Each row is a point on a tangle of strands that fork and nearly touch. The rows are in no order.
Points whose rows are less than 94.3 apart are linked; no others are.
<512>: |  -5 |  12 |  19 |  -8 |  25 |  -5 | -20 |  21 |  29 |  13 |  17 |   5 |   5 |  21 |  -1 |   7 | -41 | -16 | -15 |  28 | -23 |  18 |  -8 |  31 |   3 | -10 |  32 |
<1174>: |  13 | -33 |  -9 |  13 | -27 |  29 |  -1 | -21 |  -3 |   6 |  -3 |  21 | -15 |  25 | -32 | -15 |  22 |  15 |  -8 |  24 |  25 | -11 |  -4 | -38 |   8 |   0 |  16 |
<1224>: | -18 |  12 |  49 | -18 | -10 | -13 |  -1 |  54 |  16 | -13 | -35 | -21 |   4 |  15 |  29 |  26 | -53 |  -2 |   1 | -20 | -14 |   3 |  40 |  12 |  -5 | -21 |  23 |
<684>: | -24 |  51 |  20 | -28 |  -4 | -51 |   9 |   9 |  32 |  -9 | -33 | -60 |  17 | -19 |   8 |  32 |  12 |  -5 |   0 |  -1 | -60 |  -1 |   2 |   0 | -17 |  -3 |  20 |
<1004>: |  19 |   0 | -21 |  12 | -13 | -20 |  52 |  22 |  19 | -14 |   1 |  39 |  -8 |  -1 | -44 | -11 |  -6 |  16 |  11 | -35 |  15 |  -2 |  -3 |  -1 |   8 |  -6 |  42 |
<995>: |  -8 |  28 |   5 | -16 |   6 | -34 | -14 | -11 | -33 |  28 | -23 | -73 |   3 | -29 |  29 |  24 |   8 | -28 |  -6 |  45 | -12 |  39 | -12 |   6 |  15 |   0 | -26 |
<540>: | -15 |  12 |  10 | -17 |  35 |  -7 |  -7 |   3 |  24 |  27 |   7 |  -2 |  15 | -20 |  -5 | -11 |   0 |  -2 |  -8 | -41 | -55 | -36 | -20 |  53 |   7 | -27 |  16 |
<72>: | -21 |  -4 |  58 | -26 |  -5 |  48 | -21 |  36 | -12 | -18 | -10 |   8 | -19 |   6 |  23 |  24 | -15 |  19 |   4 | -11 |   1 | -45 |  48 |  -7 |   0 |  -6 | -12 |
<859>: |  -4 | -26 |  30 |   8 | -15 |  -2 |   2 |  10 | -31 |  -7 |  -1 | -33 | -13 |  23 |  41 |   5 | -44 |  -5 |  -5 |  51 |  29 |  32 |  38 | -13 |   8 |  31 |   5 |
<491>: |  -4 | -36 |   2 |  43 |  -9 |   6 |  -5 |   4 |  15 |   3 | -18 | -24 |  19 |  40 |  16 | -55 |  -8 | -17 |  19 |  -2 |  20 | -21 |  14 |   4 | -11 | -26 |  -2 |
<114>: |  -2 | -13 |   7 |   2 | -22 |   1 |  -2 |  -1 |  10 |   8 | -22 | -12 |  20 |   6 |  -4 |  -1 |  -4 |   1 |  -1 | -51 |   8 | -19 |   5 |  24 |   8 | -23 |  24 |
<1064>: |   1 | -38 |  23 |  16 | -58 |  18 |  -3 |  17 |   5 | -26 | -32 |   4 |  -6 |  32 |  -6 |   3 | -23 |   1 | -14 |   9 |  27 |  -5 |  34 | -23 |   5 |  -4 |  46 |
<873>: | -11 | -41 |   5 |  12 | -12 |  16 | -45 | -20 | -19 |  16 | -30 | -17 |   9 |  -7 |  10 | -10 |  -9 | -25 | -21 | -32 |  12 | -17 |   2 |  31 |  24 | -15 |   6 |
<523>: | -28 |  -9 |   7 |  -6 | -24 |  23 | -46 |   0 | -11 | -10 | -17 |  -9 | -28 |   0 |   8 |  36 |  12 | -15 |   1 |   6 |  29 |  16 |   0 |  -2 |  12 | -22 | -20 |
<1029>: |  11 |  24 | -38 |  -2 | -19 | -50 |  45 |  18 |  38 | -28 |   4 |  25 | -15 | -18 | -36 |  19 |  -2 |   3 |   9 | -59 |  -5 |   6 | -21 |   2 |   7 |  -5 |  21 |
<244>: |  20 |   9 |  -9 |  12 |  16 | -17 | -24 |  -5 |  -1 |  59 |  20 | -17 |  24 | -18 |   2 | -17 | -12 | -17 |   3 |  12 | -10 |  54 | -42 |  34 |   9 |   5 | -12 |
<309>: |  -9 |  42 |   2 |  -7 |  -6 |  -5 | -19 |  19 |  20 |  17 |  -6 | -24 | -15 |  32 |  -6 |  31 |  21 | -12 |  28 |  40 |  10 |  38 | -19 | -21 | -10 | -38 | -32 |
<749>: |  -8 |   2 |  30 |  11 |  -8 |  25 | -22 |  11 |  10 |  10 |  15 | -14 | -21 |  38 |  10 |   0 |   5 | -18 |  38 |  64 |  53 |   0 |  26 |  -6 |  -2 |  -6 | -25 |
<706>: |  12 |   1 |  11 |  19 |  25 | -12 |  35 | -11 |  10 |  32 |  14 | -24 |  15 |  25 |  24 | -50 |  12 |  11 |  16 |  25 | -26 |  -3 |  -3 |   0 | -21 |  -7 | -17 |
<921>: |  15 | -25 |   8 |   8 |  12 |  15 | -14 | -27 | -44 |  39 |  24 |  -6 |   1 |  -8 |   9 | -16 | -17 |   8 | -18 |  30 |  14 |  21 |  -4 |  21 |  31 |  22 |  -9 |
<774>: |  17 |  -6 | -20 |   5 |   6 | -12 |  31 |   2 | -36 |  -1 |  32 |  23 |  -8 | -25 |  -4 |  -5 | -14 |  25 |   4 |   0 |  25 |  53 | -14 |  -1 |   3 |   2 |   3 |
<158>: |  33 |  12 |   9 |  -5 | -27 |   9 |  -5 |   8 |  23 |  19 |  20 |  40 | -34 |  29 | -47 |  20 |   1 |  24 |  16 |  44 |  46 |  38 |  -7 | -35 |   1 |   3 |  -6 |
<49>: | -13 |  11 |  13 | -29 |   1 |  -9 |  23 |  -8 | -27 | -24 |  -6 |  -2 |  15 | -13 |  29 |  16 |   9 |  14 |  -4 | -52 | -17 |  -8 |  36 |  -1 | -28 |  -9 |  -5 |
<590>: |  11 |  22 | -15 | -49 | -16 |  14 | -22 |  -8 | -26 | -26 |   0 |  33 |  32 | -24 |  -9 |  19 |   9 |  14 |   3 | -87 |  57 | -19 |  20 |  -9 | -19 | -10 |   2 |
<1036>: | -15 |  15 | -15 |  13 |  -3 | -14 |   0 |  -3 |  32 |  -8 |  -6 | -12 |  -9 |  29 |  -2 |  -8 |  44 | -11 |  31 |  14 |   8 |  13 | -17 | -22 | -33 | -50 | -37 |
<1127>: |  -5 |   9 |  40 |  -6 |  21 |   4 |  33 |  28 |  16 |  -3 |   4 |  11 |  -3 |  30 |   0 | -17 | -14 |  20 |  -1 |   9 | -23 | -32 |  33 |   5 | -13 | -16 |  24 |
<968>: |   4 |   0 | -48 |   9 |  39 |  -7 |  21 | -26 |  22 |  10 |  17 |  40 |  -4 |  -2 | -17 | -31 |  47 |   9 |  -2 |  -7 | -26 |  -1 | -47 | -28 | -23 | -13 | -33 |
<1069>: | -32 | -32 |  18 |   2 |  -1 |  39 | -40 | -11 | -41 | -19 |   2 |  -2 | -14 | -19 |  22 |  10 |  16 | -12 |  11 |  -6 |  49 | -59 |  27 |  20 |   9 |  12 | -16 |
<802>: |  48 |  -9 | -27 |  15 | -23 |  12 |  20 |  -3 | -25 | -15 | -19 |  39 |  11 | -19 | -40 | -25 |   6 |  46 |  11 | -62 |  39 | -47 |  -4 | -10 |   6 |   2 |  30 |
<122>: | -12 | -35 |   4 |   3 | -12 |  32 | -42 | -19 | -35 | -33 | -16 |   6 |  28 | -21 |  29 |  -6 |  -1 | -17 |   5 | -45 |  64 | -69 |  35 |  23 |  -2 |  14 |   1 |
<1111>: | -19 | -52 |  10 |  13 |  14 |  22 | -41 | -19 | -48 | -16 |   0 |  -3 |   0 |  -5 |  38 |  -3 | -34 | -17 | -34 |  20 |  22 |  -7 |  14 |   7 |  21 |  19 |   2 |
<393>: |  34 |   7 | -21 |  21 |   1 |  -6 |  -7 | -37 |  28 |  30 |  22 |  -2 |  30 |  27 |   1 | -13 |   5 |  -2 |  -3 |  47 |   5 |  53 |  -6 | -11 | -34 |  12 | -16 |
<551>: | -24 |  10 |  12 |  -9 |   3 |   2 |  16 |  27 |  43 | -37 |  -5 |  16 |   5 |  19 |  20 |  15 | -27 | -20 | -36 |  29 | -76 |  20 |   8 | -31 | -26 |  22 |  18 |
<1114>: | -11 | -27 | -15 |   4 | -23 |  39 |   2 |  -7 | -56 | -58 |  -9 |  29 |  -4 |  -6 |  14 |  11 |   8 |  12 | -17 |  15 |  12 |  17 |  15 | -46 | -11 |  14 |  -8 |
<546>: |   2 |  -6 | -14 |  -1 | -31 |  13 | -13 |  15 |  18 |  -9 |  -4 |  47 | -28 |   5 | -58 |  19 |  -2 |   6 |  -8 |  -7 |  21 |   3 | -28 | -12 |  27 | -14 |  37 |
<361>: | -22 | -23 | -30 |   3 |  -5 |  17 | -38 | -13 | -53 | -41 | -11 |  22 |   2 | -42 |   7 |  18 |   5 | -18 |  -5 | -41 |  41 |  11 |  -4 |  13 |   6 | -16 | -12 |
<172>: |  -2 | -23 |  22 |  -5 | -32 |  42 |   2 |  23 | -40 | -25 |  -5 |  21 | -27 |  -1 |  10 |  22 | -17 |  21 |  -7 |  30 |  20 |  24 |  23 | -34 |   9 |  26 |  11 |
<911>: |  12 | -10 |  15 |  10 |   0 |  23 | -23 |  15 |  34 |  14 |  16 |  35 |   5 |  34 | -20 | -11 | -43 |  -2 | -20 |  37 |  11 |  13 |   6 |  15 |   9 |   4 |  45 |
<793>: |   7 | -26 |  -7 |  24 |  -6 |   6 |  19 | -14 |  18 |  20 | -17 |  -7 |  27 |  17 |  -4 | -41 |  18 |   1 |  10 | -45 | -10 | -30 |  -3 |   5 | -11 | -16 |   2 |
<80>: | -16 | -23 |  18 |   8 |  18 |  44 | -25 |   4 | -46 | -11 |  36 |  28 | -11 | -17 |  16 | -12 |  -3 |  10 |  13 |  14 |  40 | -31 |   7 |  16 |  12 |  -3 |  -8 |
<681>: |  39 |  29 |  -3 |   9 |  22 | -10 | -32 | -37 |  25 |  56 |  14 | -25 |  46 |   2 |   8 |   2 | -13 |  -8 |  -7 |  53 |  -8 |  50 | -16 |  23 | -16 |  14 | -21 |
<892>: |  16 |  19 | -29 |  -9 |  -3 | -26 |  23 |  -3 |  36 |  -6 |  45 |   0 | -16 | -15 | -47 |   6 |   1 | -14 | -11 |  -1 | -48 |  -7 | -26 |  15 |  47 |  40 |  25 |
<490>: | -17 | -20 |  -6 | -18 | -25 |  48 | -28 |   6 | -48 | -52 |   3 |  23 | -14 | -42 |   6 |  32 |  24 |   7 |  19 | -17 |  66 | -48 |  20 |  -2 |  -3 |  11 | -14 |
<33>: |  -5 | -22 |  -6 |  -7 |  25 |  15 |  -3 | -40 | -25 |  15 |  -6 |   3 |  12 |  -8 |   6 |  -6 |   4 |   2 | -53 |   8 | -54 | -15 | -10 |   7 |  11 |  16 |  18 |
<1134>: | -20 |  21 |  20 | -17 |  43 | -35 | -39 |  -5 |   2 |  24 | -15 | -42 |  21 | -32 |  26 |   6 |  -8 | -20 | -30 |  28 | -60 |  16 | -25 |  24 |  -1 | -11 |   0 |
<974>: |   4 | -32 | -26 |   4 |   3 |  18 |   7 | -56 | -48 |  15 | -15 | -11 |  16 | -26 |   8 | -18 |  42 |   2 | -13 | -39 | -20 | -24 |  -4 | -13 |  -3 |   8 | -35 |
<710>: |  37 |  20 |   4 |  16 | -16 |   6 |  -6 | -12 |  31 |  15 |  13 |  15 |  12 |  49 |   1 |  -2 |   1 |   2 |  21 |  63 |  37 |  51 |  25 | -23 | -39 |   3 | -18 |
<949>: | -15 | -22 |  19 |  29 |   2 |  25 | -40 | -16 |  -8 |  22 |  13 | -31 | -18 |  26 |  30 | -13 |   4 | -25 |  27 |  51 |  59 | -30 |  11 |  12 |  14 |  17 | -30 |
<260>: |   5 |   5 | -34 |  11 |  35 |   9 |  10 |  -9 |  13 | -20 |  21 |  67 |  -9 |  15 | -20 | -31 |  27 |  20 |  11 |   7 |  22 |   7 | -28 | -35 | -29 | -22 | -26 |
<1126>: |   1 | -19 | -24 |   1 | -17 |  22 | -35 | -21 | -44 | -19 | -13 |  10 |  38 | -42 |  13 |  -4 |   0 | -16 | -11 | -82 |  44 | -21 |  12 |  28 |   5 |  -1 |   0 |
<1066>: |  -3 |   0 |  44 |   6 |  26 |  -8 | -33 |  14 |  -2 |  19 |  -3 | -42 |  -2 |  33 |  32 |  -6 | -54 |  -8 |  -8 |  46 |  22 | -10 |  22 |  21 |  16 |  -1 |  -3 |
<1212>: |  -4 | -31 |   3 |   6 | -34 |  10 | -11 | -19 |  -1 |  -6 | -28 |  -6 | -11 |  21 |  -7 |  12 |  -1 |  -5 | -28 |  19 |  -1 |   5 |  10 | -15 |  10 |   4 |  27 |
<135>: |   1 |  -9 | -31 |  16 |   7 |  22 | -21 | -13 | -14 | -25 |  32 |  50 |  -4 |   4 |  -2 | -14 |   8 |   0 |   0 |  26 |  41 |  40 | -17 | -17 | -24 | -10 | -22 |
<976>: | -18 |  -1 |  36 | -31 |   0 |  24 |   0 |  13 | -27 | -38 |  -9 |   9 |  13 |  -5 |  36 |  24 | -12 |  19 |   1 | -46 |  17 | -36 |  57 |  -3 | -24 |   1 | -10 |
<67>: |   4 | -15 |  18 |   2 | -39 |  35 |  -2 |  40 |  14 | -29 |  -8 |  49 | -16 |  17 | -39 |   0 | -11 |  18 |   2 |   3 |  26 | -18 |  19 | -17 |   2 | -17 |  45 |
<862>: |  34 | -12 | -40 |  15 | -10 | -18 |  45 |  -7 |  -8 |   3 | -11 |  30 |  -4 | -26 | -40 | -21 |   3 |  23 |  10 | -58 |   6 |  -5 | -32 |  -5 |  16 |  11 |  21 |
<718>: |   7 |  36 | -25 | -22 | -22 | -13 |  30 |  18 |  58 | -39 |  38 |   9 | -42 |   3 | -54 |  27 |   0 | -19 |  -1 |  11 | -50 |  -5 |  -4 | -17 |  40 |  38 |   8 |
<286>: | -20 |  22 |  30 | -25 |  -2 | -23 |  12 |  50 |  33 | -18 | -27 | -17 |  -2 |  11 |  26 |  28 | -47 |  -7 | -22 |  10 | -67 |   8 |  19 |  -8 |  -7 |  13 |  28 |
<7>: |  23 |  20 | -15 | -13 |  32 | -17 |  45 |  -8 |   5 |  18 |   8 |  30 |  23 | -31 | -28 | -20 |  21 |  32 |   6 | -88 | -29 | -48 | -14 |  20 |   1 |   0 |  -2 |
<203>: |  21 |  -2 | -40 |  23 |  -9 | -30 |  80 |   6 |  37 | -24 |  13 |  21 |   3 |   5 | -31 | -42 |   0 |   9 |  -5 | -18 | -23 | -11 |  -5 |  -5 |   9 |  25 |  35 |
<900>: |   1 | -36 |  -4 |  25 |   8 |  16 |  11 | -39 | -38 |  23 |  -4 | -30 |   8 |   0 |  27 | -36 |  29 |  -7 |  16 |  -3 |   1 | -28 |   6 |  -5 |   0 |  14 | -39 |
<104>: |  -6 |  27 | -18 |  13 |  -2 | -48 |  22 |   8 |  45 |   8 | -13 | -34 |   7 |  12 |  -3 | -16 |  29 |  -9 |  27 |   1 | -17 |  18 | -23 |  -5 | -25 | -34 |  -7 |
<264>: | -10 |  12 |  55 | -26 |  -2 |  38 |   2 |  39 |  20 |  -6 | -19 |  27 | -15 |  22 | -12 |  18 | -17 |  26 |  -9 | -11 | -26 | -47 |  41 |  -8 |  -1 | -11 |  22 |
<977>: |  -4 | -30 |  -4 |  47 |  -9 |  15 | -25 |   3 |   5 |  -2 |  15 |   3 |  15 |  27 |  19 | -39 | -16 | -25 |  33 |  14 |  58 |  13 |   2 |  10 |  -6 | -12 |  -5 |
<394>: | -10 | -16 |  16 |  -4 |  12 | -23 |  12 | -26 | -22 |  -4 | -17 | -31 |  30 |  -3 |  46 | -12 |   1 |  -1 | -20 | -29 | -30 | -10 |  25 |  10 | -18 |  -2 |  -7 |
<772>: |   3 |   8 |  35 |  -8 | -27 |  37 | -38 |  31 |  12 |  10 |  19 |  22 | -36 |  26 | -13 |  19 |   8 |  12 |  28 |  58 |  55 |  22 |  11 | -23 |  -2 |  -4 | -24 |
<1067>: |  13 | -27 |  16 |  19 |  14 |  12 |  11 | -34 | -13 |  32 |  10 | -29 |   8 |  36 |  25 | -31 |   8 |   6 |   0 |  43 |   3 | -16 |  22 | -20 |  -8 |  14 | -16 |
<1013>: |  10 |  34 |   3 | -24 |  -8 | -17 |   1 |  23 |   6 |  29 |  13 |   3 | -39 |  -2 | -30 |  50 |   0 |  13 |   7 |  25 |   6 |  56 | -26 |  -6 |  16 |  -4 |  -4 |
<2>: |  24 |  29 | -16 |  26 |  17 | -42 |  35 |   5 |  72 |  29 |  31 |  -4 |  34 |   8 |  -7 | -45 |  -4 |  -7 |  18 |  25 | -30 |  39 | -37 |  17 | -23 |  25 |   8 |
<1177>: |  -3 |   8 | -34 |  -5 | -27 | -23 |  -2 |   7 |  34 |  -3 |  -8 |   7 | -21 |  -8 | -47 |  31 |   3 | -14 |  -5 | -31 |  -5 |  21 | -31 |   5 |  27 | -10 |  29 |
<592>: |  32 |  44 | -18 |  11 |   6 | -45 |  10 | -16 |  50 |  44 |   9 | -45 |  38 |  -8 | -18 | -17 |   8 | -16 |  12 |  50 | -36 |  34 | -48 |   0 |  -4 |  35 |  15 |
<963>: | -19 | -18 |   4 |  -7 | -50 |  46 | -36 |  22 | -19 | -59 | -18 |  28 | -18 | -19 |   2 |  36 |  27 |   2 |  23 | -18 |  56 | -16 |  13 | -40 | -16 |  -5 | -16 |
<1035>: |  -3 |   5 | -11 |   7 |   9 |  -8 | -36 | -27 | -26 |  52 |   4 | -43 |   3 | -26 |  13 |   2 |  14 | -32 |   2 |  33 |   7 |  52 | -26 |  19 |  12 |  -3 | -37 |
<613>: |   1 |   1 |   2 |  -2 |  -4 |  -4 |  13 |  11 | -34 |  -7 |  13 |   6 |   2 | -21 |   0 |  -2 |   3 |  18 |  37 | -60 |  44 | -22 |  20 |  21 |  -3 | -24 | -14 |
<1027>: |  11 |  -9 |  -1 |  -3 |  21 |   9 |  21 |  -4 |  -7 |  39 |   4 |  12 |  10 | -22 | -22 | -15 |   4 |  20 |  -9 | -46 | -32 | -38 | -21 |  34 |  25 |   2 |  14 |
<1156>: | -50 |  -5 |  18 |   2 |  -5 |  20 | -55 |  17 | -19 | -14 |  -4 | -23 | -31 |  -4 |  35 |  48 |  -8 | -43 |  16 |  27 |  46 |  -2 |  11 |  17 |   9 |  11 | -34 |
<812>: |  29 |   9 | -54 |   0 |  22 | -31 |  45 |  -1 | -23 | -25 |  25 |  57 | -17 | -37 | -27 |  -2 | -11 |  21 |  -7 | -14 |  -7 |  37 | -34 | -12 |   5 |  18 |  14 |
<832>: | -12 |  37 | -13 | -21 |  -5 | -10 |  40 |  31 |  63 | -50 |  17 |  20 | -18 |   7 | -30 |  24 |  11 |  -7 |  -3 | -16 | -62 | -27 |   4 | -12 |   1 |  13 |  12 |
<654>: |  -8 | -16 |  15 |  21 |  23 | -38 | -15 |  -9 | -13 |   3 | -22 | -62 |  35 |  -3 |  50 | -29 | -23 | -25 | -15 |   8 | -29 |  -2 |   5 |  10 | -17 |  -9 |  -8 |
<775>: |   0 | -19 |   4 |  34 |  17 | -19 | -12 | -14 | -14 |  25 | -13 | -68 |  30 |   9 |  46 | -37 | -15 | -36 |  23 |  19 |  10 |  -7 |  -6 |  12 |   2 |   4 | -33 |
<339>: | -26 |   9 |  40 |   9 |  18 |   6 | -56 |  30 |  -4 |   4 | -15 | -42 | -27 |  25 |  42 |  25 | -43 | -35 |   8 |  58 |  53 | -14 |  22 |  16 |  21 |  14 | -23 |
<1103>: | -13 |  37 |  -6 |  -8 |  14 | -45 |  48 |  18 |  57 | -34 |  20 |   1 |  10 | -12 | -10 | -13 |  12 |   1 |  -3 | -18 | -59 | -12 |  -5 |  15 | -16 |   7 |  21 |
<57>: |  16 | -26 |  21 |   9 |   0 |  34 | -42 | -10 |  -3 |  31 |  19 |  13 |   0 |  23 |  -4 | -24 | -19 |   3 | -17 |  40 |  36 |   7 |  -3 |  22 |  25 |   7 |  17 |
<818>: | -21 |  23 |  15 | -26 |  10 | -46 | -25 | -13 | -20 |  21 | -38 | -68 |  12 | -48 |  26 |  20 |  16 | -16 | -25 |   1 | -43 |  12 |   1 |  19 |   0 |  -8 | -12 |
<245>: |  12 |  26 | -51 | -15 |  37 | -13 |  43 |   0 |   5 | -50 |   8 |  65 | -24 | -31 | -37 |  10 |   0 |  30 |  -1 | -41 | -16 | -16 | -24 | -16 |   1 |   8 |  11 |
<1086>: |  46 |  11 |  -9 |  -8 | -18 |   0 |  26 |  -7 |  27 |  30 |  28 |  25 | -31 |  25 | -54 |  18 |   2 |  23 |  -4 |  43 |   7 |  27 |  -3 | -22 |  16 |  41 |  17 |
<713>: |   9 |  -5 |  -8 | -12 | -19 |  38 | -12 |  -2 | -38 | -54 |  -9 |  32 |  17 | -18 |  -1 |   0 |  21 |  31 |  12 | -49 |  53 | -49 |  30 | -16 | -22 |  -9 |  -6 |
<1113>: |  -5 |  13 | -28 |  -8 |   4 | -27 |  24 | -19 |   4 |  -1 |  13 |   9 |  -4 | -15 | -11 |   8 |  21 |   2 | -15 |   6 | -46 |  22 | -23 |  -6 |  -2 |   5 |   5 |
<178>: | -16 | -34 |  13 |   0 |  11 |  -1 | -45 | -31 | -34 |  18 | -30 | -31 |   2 | -11 |  32 |  -2 | -27 | -21 | -58 |  11 |  -7 |   5 |   3 |  23 |  31 |  16 |   2 |
<962>: | -19 |  22 |  -2 | -13 |  -5 | -29 |  14 |   8 |  40 | -15 | -24 | -15 |  18 |  13 |   6 |   7 |  24 |  -4 |   6 | -38 | -25 |  -7 |   7 |  -2 | -35 | -39 |  -5 |
<920>: |  29 |   9 | -41 |  -3 |   1 | -15 |  22 | -13 |  34 |  14 |  31 |  36 | -33 |  -3 | -59 |   6 |   6 |   6 |  -5 |   6 | -12 |   5 | -32 | -15 |  32 |  34 |  14 |
<409>: |  20 | -24 |  -1 |   6 |  36 |  11 |  12 | -37 | -28 |  49 |  22 |  -3 |  16 | -11 |  11 | -36 |   3 |  10 | -24 |  18 | -39 |   8 | -26 |  10 |   7 |  31 |  -6 |
<450>: | -13 |  43 |  26 | -17 |  43 | -22 | -30 |  20 |  40 |  16 | -12 | -35 |  12 |  10 |   4 |  12 | -22 | -22 | -13 |  35 | -48 |  -2 | -24 |  24 |   8 | -20 |  21 |
<125>: |   2 |  -7 | -41 |  -1 |  15 |  -1 |  15 | -35 | -12 |   3 |  -7 |  19 |   2 | -26 | -21 |  -7 |  43 |   9 | -17 | -31 | -38 | -10 | -26 | -16 |  -8 |  -8 | -18 |
<820>: |  29 | -23 | -24 |  20 |   1 |   4 |  24 |   1 | -49 |  14 |  13 |  23 |  -6 | -34 | -19 | -28 |  -8 |  26 |  20 | -36 |  32 |   8 | -25 |   5 |  19 |   1 |  -6 |
<637>: | -23 |  22 |   4 | -33 |  37 |   6 |   4 |  -2 |  17 |  -8 |   9 |  28 |  10 | -11 |  -8 |  18 |  13 |  12 | -20 | -39 | -58 | -39 |   1 |  20 |  -7 | -22 |   8 |
<597>: | -10 |  -7 |  11 |   2 |   0 |  17 |   6 |  12 | -26 | -19 |  13 |  17 | -14 |  -2 |   3 |   3 |   4 |  21 |  15 |  -9 |  23 |  -8 |  18 |  -6 |  -3 | -22 |  -6 |
<31>: | -14 | -27 | -16 |  32 | -29 |  17 | -27 |   4 | -21 | -32 |  21 |  16 | -11 |   2 |   7 |  -5 |  10 | -17 |  30 |  18 |  70 |  23 |   1 | -12 |  -9 |  -9 | -15 |
<413>: | -23 |  -5 |  -3 | -21 |  -4 |  17 |  20 |  -6 |  13 | -45 | -20 |  26 |   3 |  13 |   6 |  29 |   4 |  -5 | -42 |   1 | -73 |  -7 |  16 | -41 | -16 |  30 |  12 |
<81>: | -22 |  -6 | -29 |  -9 | -18 |   4 | -30 |  -1 | -18 | -22 | -18 |  25 | -20 | -24 | -17 |  38 |  21 |  -9 | -10 | -34 |  13 |  31 | -20 | -10 |   1 | -29 | -15 |
<609>: |  -3 |  25 |  52 |  -9 |   5 |  -8 | -23 |  44 |  18 |  19 | -34 | -44 |  -6 |  30 |  16 |  20 | -50 |  -8 |   1 |  25 |  -2 | -12 |  23 |  18 |  19 | -29 |  16 |
<778>: |  21 |  22 | -21 | -23 |  44 |  -2 |  36 |  -6 | -21 |  -7 |  11 |  47 | -21 | -40 | -27 |  -3 |  17 |  51 |  13 | -62 |  -2 | -33 | -18 |  -3 |   3 | -12 | -10 |
<287>: |  28 |  24 |   0 |   8 |  11 | -33 |  29 | -11 |  12 |  64 |   2 | -50 |  12 |   2 |  -5 | -26 |  19 |   2 |  19 |  26 | -36 |  13 | -32 |   4 |  -1 |   9 |  -9 |
<709>: | -16 |  29 |   4 | -26 |  -1 | -20 |  10 |  14 |  23 |  -1 | -10 | -21 |  -8 |  -1 | -10 |  34 |  11 |  -4 |  -5 |  -2 | -46 |  14 |  -9 |   5 |  -6 | -12 |   9 |
<1239>: | -11 |  -2 |  16 |  -5 | -21 |  -8 |  -3 | -13 | -28 |   3 |  -4 | -41 |   4 | -10 |  27 |  14 |  17 |  -8 |  29 | -48 |  35 | -19 |  37 |  20 |  -1 |  -6 | -29 |
<722>: |  27 |  -4 | -32 |  27 |  11 | -21 |  62 |   1 |  44 |   5 |  24 |  20 |  32 |   6 | -11 | -62 |  -2 |   0 |  -7 |   4 | -35 |  12 | -26 |   5 | -12 |  42 |  22 |
<871>: |   1 |  16 |  -6 |  -6 | -17 | -45 |   3 |  -3 |  12 |  35 | -35 | -54 |  23 | -26 |  -2 |   1 |  26 | -13 |   8 | -44 | -28 |   1 | -19 |  22 |   0 | -19 |  -1 |
<160>: |  -7 |   6 |  16 | -11 |   2 |  20 |  10 |   2 |  -5 |   5 |  15 |  12 | -28 |  25 |  -2 |  10 |  23 |  19 |   7 |  32 |  -8 |  11 |   6 | -30 | -14 |  -9 | -25 |
<32>: |  -2 |  13 |   3 |   9 |  24 | -19 |  52 |  14 |  30 |  -7 |  17 |   8 |  10 |  15 |   5 | -34 |   5 |  12 |   9 |  -4 | -34 | -13 |  -1 |  16 | -24 | -11 |  11 |
<1122>: |  -8 | -14 | -25 | -18 |   6 |  21 |  12 | -33 | -16 | -23 |  -9 |  30 |  -8 |  -8 | -16 |  24 |  14 |  11 | -54 |   2 | -52 | -12 |  -3 | -21 |   8 |  31 |  22 |
<256>: |  -9 |  40 |  23 | -25 |  -9 |  14 | -17 |  44 |  17 |  23 | -13 | -17 | -27 |  22 |  -5 |  44 | -22 |  -1 |  12 |  38 |   2 |  40 | -10 |  -6 |   9 | -17 |  -7 |
<22>: |   3 |  21 |  11 |  -6 |  -6 | -29 |   8 |  -9 | -11 |  32 | -15 | -72 |  10 | -11 |  20 |   7 |  19 |  -7 |  29 | -29 |   0 | -17 |  10 |  19 |   7 | -26 | -31 |
<982>: |   7 | -12 |  33 |   2 | -23 |  26 |  -2 |  35 |  -4 | -10 |   1 |  12 | -10 |  29 |  20 |   2 | -42 |   2 |   1 |  49 |  18 |  39 |  41 | -32 | -11 |  19 |   5 |
<458>: |  -5 | -21 |  10 |  24 |   6 | -29 |  16 |  -6 | -37 |   7 |   4 | -55 |   5 |  10 |  60 | -11 | -31 | -24 |  16 |  31 |  25 |   4 |  29 |   8 |   1 |  33 | -11 |

A fork is a point with three links, a tip a point with one. Leave the first point through the second and follow the links. Name the first fork or tip that comes.
<512>, <450>: <710>
<458>, <775>: <32>
<710>, <393>: <1069>
<637>, <540>: <862>
<72>, <976>: <1114>

Follow the links from the first point to the second, and from the first to the third. Name the last point that the two ways share.
<7>, <104>, <982>: <706>
<718>, <458>, <31>: <32>
<749>, <72>, <125>: <32>
<1111>, <245>, <976>: <706>
<1122>, <1239>, <963>: <1069>
<709>, <718>, <873>: <125>
<832>, <309>, <1111>: <125>
<67>, <7>, <394>: <1004>
<540>, <1177>, <1103>: <1004>

A fork is a point with three links. Follow the links from the first point to the second and name the forks in between, in order.
<1212>, <158>: <1004>, <706>, <32>
<962>, <1027>: <709>, <125>, <706>, <1004>, <862>
<637>, <1086>: <862>, <1004>, <706>, <32>
<900>, <772>: <706>, <32>
<802>, <1111>: <862>, <1004>, <706>, <125>
